A landscape with many valleys, sampled at points; each row gives a point and its height.
A ball rolls from a point to the lowest of its 2 nearest points, and stops where none of them is lower. Distance is the straight distance between rows; heights are no part of it.
votos height 38.3: [  4  -5 -17   9 -12  -8   4 -17 -22  -2  -5   3 -20   7 -25  10   8   6
 -16  32   4  22  12  -5  23 -19 -13  -4 -13  -2  12  17   2  -6  23   7
  -3 -29  16  -5 -10  -4  13]
tibu height 76.1: [  5  -9 -11 -13  -4  -5 -15   0  -6  13  13   1  -7  24 -18   9  -2   9
   2  14  16  13  19   3  10  -3  -3   3 -10  11  10  14   3  -8  -9  21
   0 -10 -10 -16 -18  16  14]
rad height 50.3: [ -8   1 -14   6 -13  -4   3 -12  -8  -6 -11  -3  -8  19 -10  23  15 -14
   3  18  12  -1  -2 -27   1  -9   0  -8 -21 -16  16   0 -18 -25  17  -5
  -7  -1  15   3  -4   4  11]
kir height 54.6: [-20  -5   3   4 -25   7  23 -17 -11  -8  13  21   6 -10  17  12   6   9
   2 -10  -9  -8  -8  -3 -20 -12 -27  -5  -5   4  -3 -18  -4  26  -4  12
   9  20  12  22   6  -9   8]
Lagug height 57.9: [  1   0 -15   1 -30  -4   4  -3  13  26   1  21   4  -1 -21  -4  -2  -7
  16   7 -17  -1  18  -9   1  -1  -8  -8  -1  -5  -9   4  36  -5   0  -3
   6 -29 -11   1   3   2   4]
Vudi height 78.7: [  1  -8  -6 -22   7  17 -11   0  -1  -3  22  18  -9  18 -18  14 -10  16
  11  24  23   0  23 -13  -3   0   8  -6   9  13   8  14   9  -2 -16   8
   6 -13 -29 -13 -18   2  12]
Rivol height 47.5: [ -6  10   0  -5  24 -20 -21  22  15   6   4 -16  10  25 -15  -5 -12 -10
  19   1   3  -7   5   3  -8   8  18   3 -10  14  11   7   9  -9  -3 -12
  -7  -9 -19 -17  -3  10   9]
zisa height 69.6: [ 12   4 -11  -2   6 -12   5  11 -14  -8 -31 -25  -7  -6  -1   1  28  -1
 -13   4 -12  23 -15  18  -6  -2 -10  22 -19 -30  -3   3 -23  -7   1   5
  -6   6  16 -13  -2 -10   4]
Noka height 84.1: [ -7  -5 -14   2  -2 -27  -7  10 -39  -9 -24 -27  12 -15  -6  13   0   2
 -14  11 -20   1  -6 -10  15  -7 -20   4 -34 -16  11  14   1 -19  10  -5
 -18 -14  17 -18   5  14  -4]
gub height 68.1: [-11   2  -6  -8  -9   6 -10  -5   5  17 -10   4   3 -11  16   1  -3 -15
   8 -15 -12  -4   8   9 -24  -5  15  -2   8   9 -20 -11  20  10   3  -2
   0  14   0  30   3  -6  -7]
mak height 53.1: [ -6  12  -8   2   5 -14  -3 -12   7  -6  -5  -9   3  21  -6  10  24 -12
  17  11  22  -7  -4 -20 -16   0   4 -16 -14  -6  -4  -3 -22 -26  10 -19
  -7  11   5   7   1   7   8]
Mesok height 36.7: [ -7  -5   5 -19  11   1  -3  -9  -6 -17  -2   3   9  14  10   7  -9  -3
   6  -4  19  -2  -2 -14   0  -1   5  -7  15   6 -15  -4  10   6   6  20
  -1  17  -1  13 -17 -17   3]
duner height 61.8: [  5   5  -8  -8  -8 -10  -5   0  -6  13  -1   4  12   3 -12 -13  -5  -4
  14   1  -9   0   6  -4   1  -6  -8  -9   3   4 -11   2  35  -6  -2 -19
 -15 -35 -13   4  -6  -1  -6]
Maf height 33.3: [  1  -2   6  -8   3  -1  -1  -4   5  -2   5  -2   2   6   9  -7 -17   5
  25  -1   9  -3   0 -11   7 -11   5  -5 -11  -3  25 -23  26  -9  -8   3
   0   7 -10  -7 -13  10  11]
Gaviz height 36.0: [ -8  17  -2   6  -7   0  -4   1  16   1  -2 -12  14  24  -9   9   9   5
  19  -9 -13 -15   7  10   3  -7  -7  -7 -40   1  21 -15   6  -5   1  -3
  16  -5   0  -3  -2  10   5]
Revi height 77.0: [ -5  11   5   8  17 -37  10  10  15   3  -7  -7 -11  -2 -16 -22   3 -15
 -19  32  -9   2  -5 -27  -6   9  10  14  -4  -5   4  11 -19  -6  24  10
  -1  -6  16  -2  26  -1   9]
beri height 58.6: [ -2  -2   4   0  -7  25  -5  -4  18 -14   4   6  -9 -13   6  17   9   4
  -2  -2  -5 -18  10   7  11  14   3 -10  29  -3   3   1 -16  12   1  13
  24   9 -23  -1  -6   2   6]
Vubo height 70.3: [  3  -8   0  15   2  36   7  12   2   0  20 -14   8  -4 -13   5  -6  -6
  -4 -14 -21  -2  14  15  11  18  18   2  -2  17  -5  -7  -3  16 -11 -21
  -1 -10  -8  -3   9 -12  -2]
dur height 65.7: [  0  -4  23  -7   6  27  11   6  -5 -37  28   9  12 -12   7   4   3  14
 -14  -7   6   3   4   4   2  10   6  -7  15  11   8 -11  -8  28  -8   9
  22  13  -7  -1  -9 -25   4]
bos height 25.6: [ 19 -10  19   8  17  17 -18  14  -5   5  -9  -1 -11 -16  10  -7 -23  12
  -8 -15  -1   1  -6   2  -2   9  14  21  13  -2 -24   1   9  16  -4   5
   2  31  -1   0  -2  12 -15]
Pubav height 62.0: [ 20   6  -9   2 -20 -12   1   1 -19 -12  -8 -17  15 -28   8   3  19   7
 -15   7  -8   6 -10   6  -5 -16 -29   8 -11 -22   3  -3   8   6   7  -2
  -6  15  10   0   3   9   1]
nitef height 70.7: [  8 -12  -9  -4 -21   2  11  -5   3  16  14  14   5 -25  10   3   2  -1
  11  -8 -11  -4   8   6 -26   9  16   8   2   0 -24  -7  12  14  -7   9
   0   9   4  24   1   4  -6]
Bolad height 44.7: [ -9  -8   6  -9   8   1  -6 -16  13   5  -7   6  -4   4  23 -11   6   5
  28 -10   6 -15 -23   9 -15  -4  -6  -9 -14   0  -5 -18 -20 -16  -3   8
  -6  18   1  15 -18  10  -6]
gezis height 27.8: [-22  -9   9  15 -16   0  26   3 -26   3 -12  -6   0  -5   7   5   7  -2
 -17 -15 -11  18 -14  23  14   0 -21   6   5  -6  -7  -2  -5   2   1  -7
 -12   5  17  -4  25  -8 -27]
Nupef height 77.7: [  5   5   8  14  -4   8  -4   2  17  -7 -18 -18  -7   3   9 -11   9   2
   0 -17  -8  -5  -2  17   0  -3   5   4  -8   6   4 -15   0   5   8 -27
  -8 -18  -1  -4   3   8 -13]
gilu height 75.4: [  6  -7  -3   2  -4   9   0   1  18  -7 -10 -11 -18 -14   8   0  10 -10
  10  -9   4   7   4   5  -3   4  13  10  -2  -6  12  -8   3  11  -3 -12
  -1 -12  -9 -17 -13   9   7]
loduz height 60.3: [ -5  -3   0  10   2  16 -14   3  -8   9   4 -13   8  -8  -1 -10  -2   7
 -16 -26  16   9  17  15  26   3 -16   4  21   3  -7  -6   6  -3 -11 -18
  14   5 -13 -23  13   7   6]
kufaf height 63.5: [ -2  -7  -2  11 -10  24   0  -6  24   6   0   1 -32  -7  19  13  17   3
   2   6 -18 -12  -8  10  -9   3   4   1  19  -2   7 -10 -24   3  -4  12
   7   9 -11   8  -3  13  -2]
birul height 54.4: [ -6  -2 -11  -8 -15  13  -3 -10  14   6  11  12  -2 -14   8   8  -2  -4
   0  -2   5 -11  11 -11   4  10   8  -9  24   3   4  -3   7   7  -6  13
  21   6 -13  14  -1  -3  18]
Zubol height 27.7: [-13   4   8 -15  23 -14   0  -4  -1  -4  -1   9  -8  22  15 -21 -13   1
   9  -6  22  -3   9  -9  -7  -3   3   5   3   3 -18   2   9 -13   7  -9
  -5  -4  -4 -15  -4   1  21]
Firi height 67.5: [ -7  -3  11  14   2  24   6  -4   5  -2  -9  10 -26   2  24   3   7  11
 -15   9 -15  -1 -13   0  -9   4  -1  -2  21  -9   8  -7 -22  29  12  10
  -4   6   5  15  -3  -2   0]
simug height 80.1: [-27   8   0  -2   8  -3   0  -4 -15  -8 -10 -10  21   3 -11  14  -6 -13
 -24   2 -14  -2   7 -13  15   3   1  -4 -15  24  -5  10  21  -3  13 -11
 -13 -23  11  11  23  -5 -14]
Lape height 16.3: [  3   8 -16   9 -18  -9 -10 -11  -7   6  10  -2   9  28 -20  -9  -3   6
   7  13  10  12   3   1   8 -31  -3  -2 -20  -1  26 -12   4  -6   4   0
  17  -2   9  -3 -35   9  15]
vevi height 74.9: [ -4  22   7   8   9 -18   9  11  14  -9  -1   1  -6  14 -12 -17   4  -4
 -15  22  -4  -4 -13 -20 -14   1 -15   2   1  -7   8  18 -32 -10  23  13
   0  -4   8 -20  21 -11  20]
Gule height 77.1: [ -2  -4 -18 -28  12 -31  -9  -9  -3  -3  15  25 -11  15 -10 -11  -4  -3
  10  23  43   9  14 -10 -12  -7  30  -2  17  13   3  10   4 -16  -3 -12
  10   2  -9   0 -29   9  19]
Bepef height 79.0: [ -2  -6 -20 -13  11 -29  -5 -18  -4   4  19  12  -9  16 -10 -17  -5   4
  -3  20  35  26  11 -10  -1 -15  15  -1   8  13  12   3  -2  -2   5   8
  -5 -10   4   7 -29  -8  20]
dodiv height 50.1: [ -9  -5   5   8   6  10  -1 -10  13  19   2   6  -6  -5  21 -12  15  10
  11 -12  -5  -7 -28  21 -19 -18   4   3 -16  12  -1  -9 -20  -6  -9  -2
   3  18   8  18  14   4 -34]
kitu height 15.3: [-14  10  27   4   4  -9  12  -3  -9  -9 -13 -18  14  14  -7  -8  -5   4
  -6 -13  -1 -11 -21   5   7   1 -22   0 -17  -7   0   2  -5 -20  -9 -13
 -19  17  12 -18  25  13 -29]
Befum height 65.2: [ -5   7   1  -7 -20  -9  -3   0  -7   6 -12   5  13 -11   9  -7  -1  -4
   9 -11 -15  -4   9   6 -25 -18  -7  -8  -2  -4 -14 -10  38   7  -4 -11
 -11  -7  -7  11  -7  -8  -7]
lubi height 77.4: [ 10  14  11   5  15 -23  -3   7   4  -4 -22 -15  -1  -9  -7 -23  -8  -7
 -13   7 -10   6  -5 -19  -5  -3  -2  17 -20  -2  15  15  -4   6  10   0
 -10 -14   8 -13   9   5   0]
nav height 49.6: [-11  -6  17   6 -12  24   7 -20   1  -1  13  23   6 -10  20  14   7  14
   8 -14 -16 -25   0  10  -9  -8 -26 -14 -17  14 -17 -15 -12  10  -7  -3
  17   8  12  19  22  -8  -4]
Lunat height 42.8: [ -6  21  21  -7  18 -12 -16  18  18  -5   0  -8  22  14  -9   5  -6  -2
  20 -17  -9 -22   4   6   2  -2   9  -8 -23  16  22 -12  12   4  -8  -9
  -1  -2  -9  -4   6   3  -9]
Vuto height 46.1: [ -4   5 -17   6  -4  -6  -2 -14 -12 -11 -11  -6 -14  16 -23  14   7   0
 -12  23  15  10   9 -12  25  -9  -7  -3 -28  -1  21  12 -16 -25  18  -9
  -4 -21  16 -19  -1  10  15]
Rino height 55.7: [  2  19   4  17  10   5   0   5  15  13   5   1  -4   5  -3  -6   7   5
  -1 -10   1  -4 -42  15  -2  -6  13   4 -17  14  24  -1 -26  10 -15   4
  14  17  11  17  15   3 -39]
Fud height 22.6: [-13  32  11 -19  29  -9   0   7  11  -6  -3  13 -11  12  12 -22 -16 -13
  12 -16   9 -14 -12  -8 -19  -3   2  15  -3  13 -23   0  -8  -5  13 -11
 -18  -4   6   2   3  -2  19]
Bitir height 24.0: [-13  13  -6  -8  -3 -23   9   4   3  14   1   6  -6  30  -6 -11   6  -5
  29  15  -7   8  12  -5 -24  -6  13 -23 -10 -10   1  -1   3 -15   2 -18
 -15 -11   0 -11 -18   9  -2]
Tuti height 56.1: [-13  -1 -11   7   2   7 -15  14   0  15  11 -19   7  10 -10 -17   0   8
  -6 -20  11   3  11  27   8  11   6  12   0  16  -1  -7   3  -5 -16 -23
   2   4 -17 -27   2  11  -4]
kulo height 45.7: [ -4   4  -9  12 -18   5   1   1  -8  18  -5   4  -5  13 -16   0   9  -4
 -15  16  -5  11  25 -10   8  -2 -17 -22   8 -11 -10  24   4 -14  15 -21
   5 -14   3  -6  21  11   1]
muko height 63.2: [-12   9  10   7   7   4  13   2  17   1   9 -14   7  23 -13  11   2  -6
  -6 -11  -7  -8 -14  -2  13  13   0  -1 -10  14  14   8 -20   2  -1 -11
   5  -3   8   7  23   2 -16]
Lado height 74.1: [ 20  -5 -13   4 -27  -5  11  -9   6  -5   9  17  -1 -39  18  10  14   2
  -2  -5  -4   0 -12   5  -7   4  -3   9  -1  -7   6  -3   3  23  -1   7
   4  11   6  19  -2  12  -2]
Mamuz height 17.5: [-10  11  14  15  -1  -5  22   4 -22   2 -15   9  -4  -5   3 -18   8  -1
 -25  -6  -5  18 -31  13  -1  -4 -15  18  -3  -7   4   0 -17   6   0   2
 -12   9  26   5  24 -11 -30]
fafi height 14.5: [-26   9  11  -1 -13  -8  16  -1   7  -2  -7   5   1  18  -3 -12  17  -5
  21   4 -11  -1  -1   3 -34 -15  -1 -29 -11  -6  -3  -2  -8 -24   3 -19
  -7   2   6  -4  13  -2 -18]
mul height 56.0: [ 29   5 -21   2 -15  -4  -5  -5 -11 -18   4 -27  23 -31  13   7  23  24
 -12 -11   5  -3 -21  16  12  -3 -18   7 -10  -2  -5  -9  -2  12  -4 -21
  -3   8   1  10   2   8  -8]
sab height 21.2: [ 10  -7   7   3  16   8  -9  18 -10   6  -5  -3  -4  -8   4  -4 -17  -2
 -15  21  -6  16  -5  -4  -1   2  31  17  22  -3  -7  -4  22  23   1  36
  19  18   6  27 -10 -19  -2]
bav height 75.0: [  6 -12  -9 -16   5  -6  -8   1  -5  -4  18  16 -13   2 -15  -4 -17  -7
  -4  23  38   1  23  -2   4  12  44  13  27   9  -7  22  13 -13  -5  -1
   9   5 -18  -7 -24   6   1]
zuz height 68.5: [-11  -4   7  -2  14  31  14   1  -7 -32  29   7  15 -19   5  16 -15   8
  -9  11  -2 -14  10   1 -11  20  35  -6  20   0  10  -6  -8  15 -19   1
  14  12 -22   2  -8 -26   0]
Basal height 60.0: [ -6  10  11   5   6 -13  -3   0  19   3  -5 -12  11   7 -10   6  -6  -4
  -4  -5  -2   0 -30  12   6   6   6   2 -25   5  21   6 -19   9  -3  11
  -4   3  10  10   6  10 -22]
Gogem height 43.3: [ 31 -16  -3  11   0  16  -7   4  -2 -12  -6 -14 -16 -26  16   9   7  15
   0  -7   4  -2 -24  31   7   5  -1  24   3  -9 -10   4  -4  14  -2  -9
  -1  12  11  -6  -5  19 -20]
giga height 72.9: [  9  -6 -12 -21  -8   9 -12   1   4  -9   4   8  -3  12  -5   6  -7 -10
 -10  12  13   2  25   1  -3  21  35   0  33   3 -23  24   7  -8   7   3
  10  -4  -8   3 -29  -4  -9]
Baf height 70.4: [  8  -9 -19 -21 -11   9 -19  -5  -5   1  -1  -1   4   8 -11   7  -7   1
 -15   6  11  15  21  12   4  -1  14  -3  15   9 -23   6  20   5   5   0
   0  -9  -5  -3 -19  -8   5]
Rogi height 51.4: [-10   5   3 -12  10 -30  -3  12   2  11  -3 -20  20  -1 -11  -6  -2  -7
  -7  -7 -11   1  14 -15  18   5 -24   3 -14  10  10  14  22  -7  -8  -7
 -11 -10  -9 -17  24  18 -11]
Gidef height 21.7: [ 10 -18   4 -10  16   8  -7   7 -13   5  -9   1  -1 -19  22  32 -22  -1
  -7   5 -12  -7   7 -17  32  -2   2   0   5   2  10  12  14  20  -3  23
  22  -1  -1   7  16  -8   8]
sug height 77.6: [ 10  -8  -6   1 -27  -8  12 -17  14   1  -4   2  -8 -10  10  10  23  -1
  21   6  -5  -4  -9   6 -15  -7 -18  -3  -4 -20   3  -5   0  -5  -4  -1
  14  11   4   9   4  14   2]
lar height 38.1: [ 13   5  -3  -4  10 -19 -10  10   5   8  -3   0   5  -4  -5 -24 -16  -5
  21   3  13   5  -2 -15   1 -10   5  -1   9  -3  19  -7  13  -8  -5  14
   9  -1 -15  -9 -18   1  15]
Zelum height 80.2: [ 21  -6   4   9 -20  -3  15  -3  21  13  -3   4 -22   7  -1  -1  19   3
  21  20  -7  -1   7  -5 -21  -6  -8 -11   9 -34   3  -5  -1 -15   8   6
  12   2  -5   5  -3   9  -1]
Von height 26.3: [  5  -2 -10  10 -24 -10  -3 -12 -11  10   9   5  -4  19 -22  -4   2  -1
 -18  25  11  22   7   7  18 -23  -9  -3  -5 -10  15  -8   8  -2  22  14
  14 -11  16   9 -26  -2  17]
dovo height 50.0: [ 29 -13 -25   6  -7   3  -7  -9   2  -8   2 -20   1 -28  14   4  15  10
  11 -18   6  -4 -20  24   4  -3  -4  14  -5  -4 -12  -8  -5  -6 -17 -18
  -3   6  -7   4  -7  19 -13]
pimun height 28.1: [-11   2  18   1   2  -7  13  -8   0  -5  -1   0   0  19   4   0  -4   9
  14  -6  16  -6   6 -15  21 -15  -4 -17 -17  -6  25 -27  13 -17   8  -9
   3  15   8  -3   9  13   8]
tif height 43.2: [ 22  -2   0   6   5 -20   0   7  18  20   3   4   4 -10  -7 -14  -9 -10
   9   4   2  -2  -9 -21   5  -4  -3   0   2   5  19   4  -1   5   2  17
  -2 -11  -4  14  -4  -4   8]
Zukur height 78.4: [-13   8 -14 -10  15   4  -7  -5  -9   5  -4   1  20  11  -5  17   0 -20
 -11  -6   6  -2   3 -17   7   2   5 -10  -5  25 -16   7   5 -12  19  -4
 -16  -2   5  28  11 -19   4]
Neviz height 32.3: [ -5  -6   7 -16  23  -9  -5   2  -1 -10  17   0  -2   7   9 -10 -18  -2
   4  -2  19   5   5 -13 -12   7  24  11  29   9 -15  -3   7  -4  -7 -10
  -1   8  -6   0  -4 -10   5]
Bazo height 5.3: [-15   3  27  12  16  -4  16   0 -14   4 -11   3   4   9  13 -13  -5   6
  -9 -15   6   2 -25  -8   2   1 -25   6  -6  -2   1  -4 -21   0  -4  11
 -12  28   8  -4  21   0 -17]
tinol height 46.4: [ 21  -7   7   3   3   4  -5   5   2 -10  14  22  14 -23  -8  -6 -17  -7
  14   8  19 -17  -9 -13 -16   2  21   0  29  -6  -9   9  12  -2 -11  10
   2  10 -15  21 -25  -7  -7]
Mapi height 81.1: [ -1 -11   1  -4  -7   5   7  -7   1  13  21  22 -14  18 -10   3  -8  17
  22  33   0  -8  21 -24  -5  -4   3  -7  14 -17   6   1  11  -9 -13  20
   6 -15 -16 -12 -20  18  12]
pife height 71.3: [  8  11  17   0  10   5   2  11  21 -16  -2  20 -21 -11  11 -14  -1   7
 -21  21  -9   0 -10 -13 -17   9  11  13  26  -8   7   0 -18  31  20  15
   9  13  -1   3  -3 -10  16]
fiv height 3.8: [-21   5  16  -2   1   2   7   5  11  -5   1   5   4  16   5  -5   9  -6
  14 -13  -8   2  10   4 -31  -2   5 -19  -2   8 -15  -5 -11   9   8 -17
 -11   0  -2   0  11 -11  -4]
tume height 66.4: [ 20  -4   5  -1  -5 -11   3  -3 -10 -16 -22 -14  -3  -8  10  -1  21   1
   3   5 -10  15 -10  15  -7  -6 -19   9 -17 -30   3   1  -8   3   7   2
  -7  12  13 -12 -25  11   3]
gevap height 45.9: [  5   8   0   2   3 -20 -11   7  -3  17 -13 -16  18  -6   4  -7   3  -6
  12 -23   2  -7  -6   0  12   2 -25   3 -12   1  10  -2   1  -8 -11   4
  -6  11  -7 -11   7  14  -5]
doleg height 52.9: [-14  -2  -5   2 -20  -1   8 -16   0  33   2  15  -8  21 -11   9   5  -6
  18   8 -16  -9  24 -14   2   4 -11 -10   0  -1  -8  12  22 -19   1 -21
   5 -11  -5   3  20  17   3]
Dag height 72.5: [  4  -4  -3   2  13  49  -9   5   6  -3   4  10  -2 -23   1  15  -9  -4
   7 -16  -3 -16  -7   8  -2  14  33  -6  14  14 -13   3  -4  10 -20   6
  -5  -5 -14  16 -11 -24  -1]
bavip height 72.6: [  5  12   6   7   7  -4   0   8   4 -13 -15 -19 -12  17  -7   2  17  -3
  -6   1   0   9  -7  -2  -9   5 -16   7  -8 -16   0   8 -25 -13  12   8
   2  14  15 -22  18 -12  10]
gitu height 66.7: [ -6   3   7   7   7  18   8   6  16   7  16  -5   0   9 -10   6  -4  -5
  -2  -6 -19  -2   7   7  21  24   2  -2   0  10  13  11 -27   5 -17 -20
  12 -18 -19  -9  29  -5  -5]
padim height 80.0: [ 10   3   3   8   4   0   3   2  -2 -16 -22 -19 -13   9   3   7   3   8
  -9  -8   1  -5  -8   2  11   4  -8  13 -14 -10  -6   9  -7  -2  20 -29
 -11 -23  12 -20   6  12  -1]
Pove height 82.1: [-26  -1 -20  -2 -14 -11  -4   8 -24 -16 -23 -11  16 -16 -19  15  -3 -18
 -24  12 -24  -1   2  -5   1   6  -2  -2 -26   8  -4   6   8 -16  14  -1
 -21 -24  17  -4   7  11  -4]
Mos height 49.2: [  9  -8  -8  10  -3   5   3   9  16  26  12   9  -7 -32  -9   6  -4 -11
   2   3 -10  -9   6 -12   6  12  11   9   8  -1  14   2   2   6 -17  15
   2 -10 -17   1   9   6  11]
saz height 44.0: [-18 -18   6   2 -22  20   7 -12  -7   5  12  18   9   4   7  22  -4  10
  13 -18 -23 -16  14  13   4   9 -24 -12 -12   4 -26  -1   3  13 -14  -6
   4  -4   4  15  16  -7   5]
vukun height 42.7: [ 17   0  -9 -10  12 -18  -9  -1   2  -3  14  14   4 -23 -12 -10  -7  -9
  22  11  25  -9  -3 -13 -10   2  19   3  25  -8   7   3  15 -15 -13  16
  -3 -12 -23   5 -38  -9  12]
Togef height 15.1: [ -8  20  19  -4  17 -13  17  11  14 -11  -4   8   1   2  14 -28 -15  -6
   3 -13  -7   2  -8  -7 -38   2   6   4  -5  19  -9   2  -7  19   6 -28
 -10  -4   8  -7  15 -12   1]
dus height 74.7: [  0   6  11  11   4  17   9   0   2   0 -12  14   2  -1   7   7  -9  -6
 -15  -7 -12  -4  -5  -7  10 -11   6 -11  -4  17   4  -4  -2  25  12   1
  -4 -20  11  19   1 -20 -11]
Fekiv height 73.5: [  8 -12  -5 -10  10 -10 -10  -4   0   5  14   0 -14   3 -16 -12  -7   3
  -2   1  30   9   7  -6   7   7  -5  21  15   2  -5  10  -4 -19 -14  11
  -3 -10 -14 -32 -12  12  16]
vos height 51.8: [ -7   0 -11  17  14  -1 -17  27  16  20  18 -19   7  10 -15 -10   0  -9
  13  -8  -1  -7   6  19 -15   8  23   0   5  11   1  -4   1 -10 -14 -22
  -1   5 -10 -17  10  11  -6]
Vop height 40.7: [-22   1  -4 -12   2   3  -6 -12   0  -2   3   5   5  23   9   6   5   1
  22  -6  10 -12  -8   3 -17 -10  -7 -18   3   2 -12 -17 -10  -3   5  17
  -9  25  -1  12 -18  -3   9]
Gav height 71.7: [ 15   2  16  20  -3  22   8   4   0   4   5  19  -5  -2  10   9   5   9
  -8  -9  -8   1 -18   7   5 -11 -12  -7  -7   5  10  -5 -16  25   5   7
   2   1  15  25   0  -7 -15]
por height 27.9: [ -3   5  -8   6 -15  -1  -6  -3  -7  -4  10 -16   4  29 -10   0  10   8
   2   4  -2   9   1  16   4 -12 -14   0 -34  -8  24 -13  -1  -4   1   3
  12   4  11 -17  -5   5   8]
lavu height 70.5: [ -7 -10  11  -2  12  38  -4  -9  -6 -29  20  13   3 -14   5  17 -11   3
   8 -10  -1 -19   3  10  -9  14  30  -3  19   8 -11   1  -7   3 -14  -3
   8  12 -20  15 -25 -18 -13]
Nal height 64.3: [ 14   7  -9  -3  12  11 -28   7  -2  -7  -5 -18  18 -13   3  -3  -9  12
 -18 -28  15  -8   3  13  25  -2  -4   0  16   9  -9  -7  24   1  -3  -6
   7   2 -13  -7  -7  -1   4]
tor height 73.1: [  6  -3 -20 -11 -13   4  -7  -5  16  -4 -16  -4  -7 -11   2   5   9  -9
   1 -12   6  10  23  10   6   7  10  -2  14   1  -8   8  19   0   6 -13
  -6 -18  -8  -8 -19   5   8]
vomi height 8.7: [ 18 -14  -4  -9  14   6  -5  -1  -5   0  -3   1   5 -12   1   7 -21   1
 -16  23 -11  10   4 -12  22   1  11  -2   9   4  -3   6  14   6   1  41
  12  -6  -2  20   6 -25  10]
guz height 82.5: [  0  -9  -2   1 -19 -12  13 -13  12  16   8  18 -22  23   3  -1   5   9
  22  28  -9 -13   3 -19 -10  -5  -2  -3  -3 -31  12 -16   4 -14  -1  21
   4  -1   0  -1 -19  19  14]
mut height 82.0: [ 15  -9   5   4   1 -10  12 -15 -10  -7 -29 -11 -19  -2  14   1   3   9
  -2  -7   4   3 -26   6   1   6 -19  17  -7 -25 -19   9 -14 -25   5 -18
 -23   2  20 -11   8   9 -10]
vas height 70.6: [ 10 -17   0  -1   2 -10   5   0 -17   9  21 -13 -16  -5  -6  -5   8   8
  -8   3  18  17  -2  13  16  14 -12  22  20 -16  -1   4  -5 -16 -18   8
   1  15  -6 -28   1   9   6]
voma height 73.4: [  9 -13   6   9   0  41  -8  -3   4   3  12  -1   2 -15   5   9  -3   3
  14 -21  -2  -6   3  27   7   9   2  -4   1  12 -20  -7  -8  10 -12 -14
  -2  -6  -2  18   4  -2 -12]
Kigo height 31.1: [  1   9  -5 -10  -4 -20   3   2   9   4  -8  13  -3  11 -10 -13  10 -10
  13  11   6  12  12 -13 -25  -2  -9 -17   6 -10 -12  12  -7  -8  14   0
 -11 -17  -3 -14  -7  -5   9]
Nuvad height 39.3: [  0   2  -9  -3   4  -9  -5   5  -8   8 -16 -10  17 -18  14   4  -7  -4
  -9 -21 -13   2  -3  10  21  -8 -14   3 -20  12  16   3   7  15   2  20
  -7 -10   5  -5   1  -1   1]
tup height 76.7: [ -9  13   7  -5   4  18   1  -2  -1   1  -8  14  10  10   1  16 -13 -11
  -7  -5  -5 -10   2 -22  15 -10   7 -25   3  15  -5   8   0   0   7  11
  -2 -19   9  33  14 -35   0]
Pobef height 31.4: [  6  -3  -2  -1   9   7 -14   6  -8  15  -6  -2  13 -24  17  22 -13   0
  -7 -26  -6  -8   5   3  31   1  -9   0  -2   9   3   5   9  19 -10  26
   8  11  -4  -3  20  -2   3]
mok height 62.7: [ -7  -1   0  -9  -5  18   9  -5   3 -22  25  14  10   4  11  -1   2   6
  -9   7   3   4   1   5  -9  -1  -2 -18  33   9   8 -15 -17  27  -2  17
   4   0  -8  -3 -12 -29   8]
Vakal height 37.6: [-13  18 -16  -6 -15 -22  -3   0  -2  20 -11  11   0  12 -22 -10  22 -17
   2  10   7  10  16  -5  -7   3 -15 -12   1  -9 -15  17  -5 -30   5 -17
 -17 -26   4  -3  12   2  -1]
kivu height 67.4: [ 12  -3 -26  -6   1  15 -14   4  -2 -14   2 -15  13  -1  -4  -8  -9  12
 -31 -10  10   5   1  13  18  -3  16   1   9  19  -8 -12  28   5   5 -14
  -6 -17 -10  -2  -9 -15   7]
letu height 74.6: [ 19  11  15   5  16 -15   4  19   6  -9 -17   6 -21 -17   9 -14   8  -1
 -19  14 -12  17 -10  -8 -10   3  -5  24  -5  -9  14   1  -5  21  16   4
  -7   2  15   0  -2 -12  16]
duno height 65.9: [  3 -11  -6   5  -5  -1   7   4 -22  13  20  -5   0  -8 -10  -7  -6   4
 -19   2  -1  25  11  12  30  15 -24   6  21  -5 -10  11 -11  -3 -16  -3
  14   6  -8 -19  24   0   4]
risu height 22.5: [-20  10  20  -3   5 -18  14   0   3   4   0 -10  13  21   0  -1   5   1
  10  -2   9 -12  -5 -13  13  -6 -11 -13 -23  -9  21  -8   1 -35  -5 -10
  -7  20   7  -8  27  11 -14]
gifur height 36.6: [-15 -16  -1   7 -15  11  20  -6 -20  10  12  -6   4   5   5  10  -1   0
  -6 -14 -24   9   7  14  10   2 -18  -8   4   3 -14  -2   1  11  -5  -3
  -3  -6  10   3  17  -4 -13]
meki height 59.0: [-18  -5   3  -2 -12   4  23   1  -3 -12  13  13   6  -8  13  -8  -1   1
  -9   5 -16  14   2   3 -18  -7  -3  -4  10   0   1 -23   7  30   3  28
   8  15   5   9  -6 -22  11]
mim height 34.3: [ 23 -11  12  -2   6  23 -17   3   9 -20 -15   1  -4 -24  14  -4   1   5
   4 -14   9 -11  -4  18 -12  11  12  10  17   3 -22   3   3  13  -1  -6
  10  20  -4   6 -15  13 -26]
lino height 16.2: [ 23   0  17   4  21  10 -14  17 -12  -5  -6  -5  -2 -25  -3 -11 -29   0
 -12   7   0  10   5  -9  -2  19  30  19  26 -13 -14   1   7  10  -9  14
  20  31  -5   8  -8  -7  -2]
Lupal height 83.7: [  0 -13   6   6   4 -25  17   3 -35  -2 -22 -13  -6  -5   7  14  -1   5
 -11   1  -4   3 -14 -11   5   1 -21  16 -17 -16  -6  13 -11 -18   7   9
 -25  -8  21 -21  18   9 -11]

For each start below, name the point where the ball stops.
Lupal -> Baf
Lado -> fiv
voma -> fiv
Revi -> lino
Pove -> Bazo
dur -> Bazo
Mapi -> Lape
kivu -> Lape
Bolad -> fiv
Bepef -> Lape
lubi -> Bazo
Mos -> Bazo
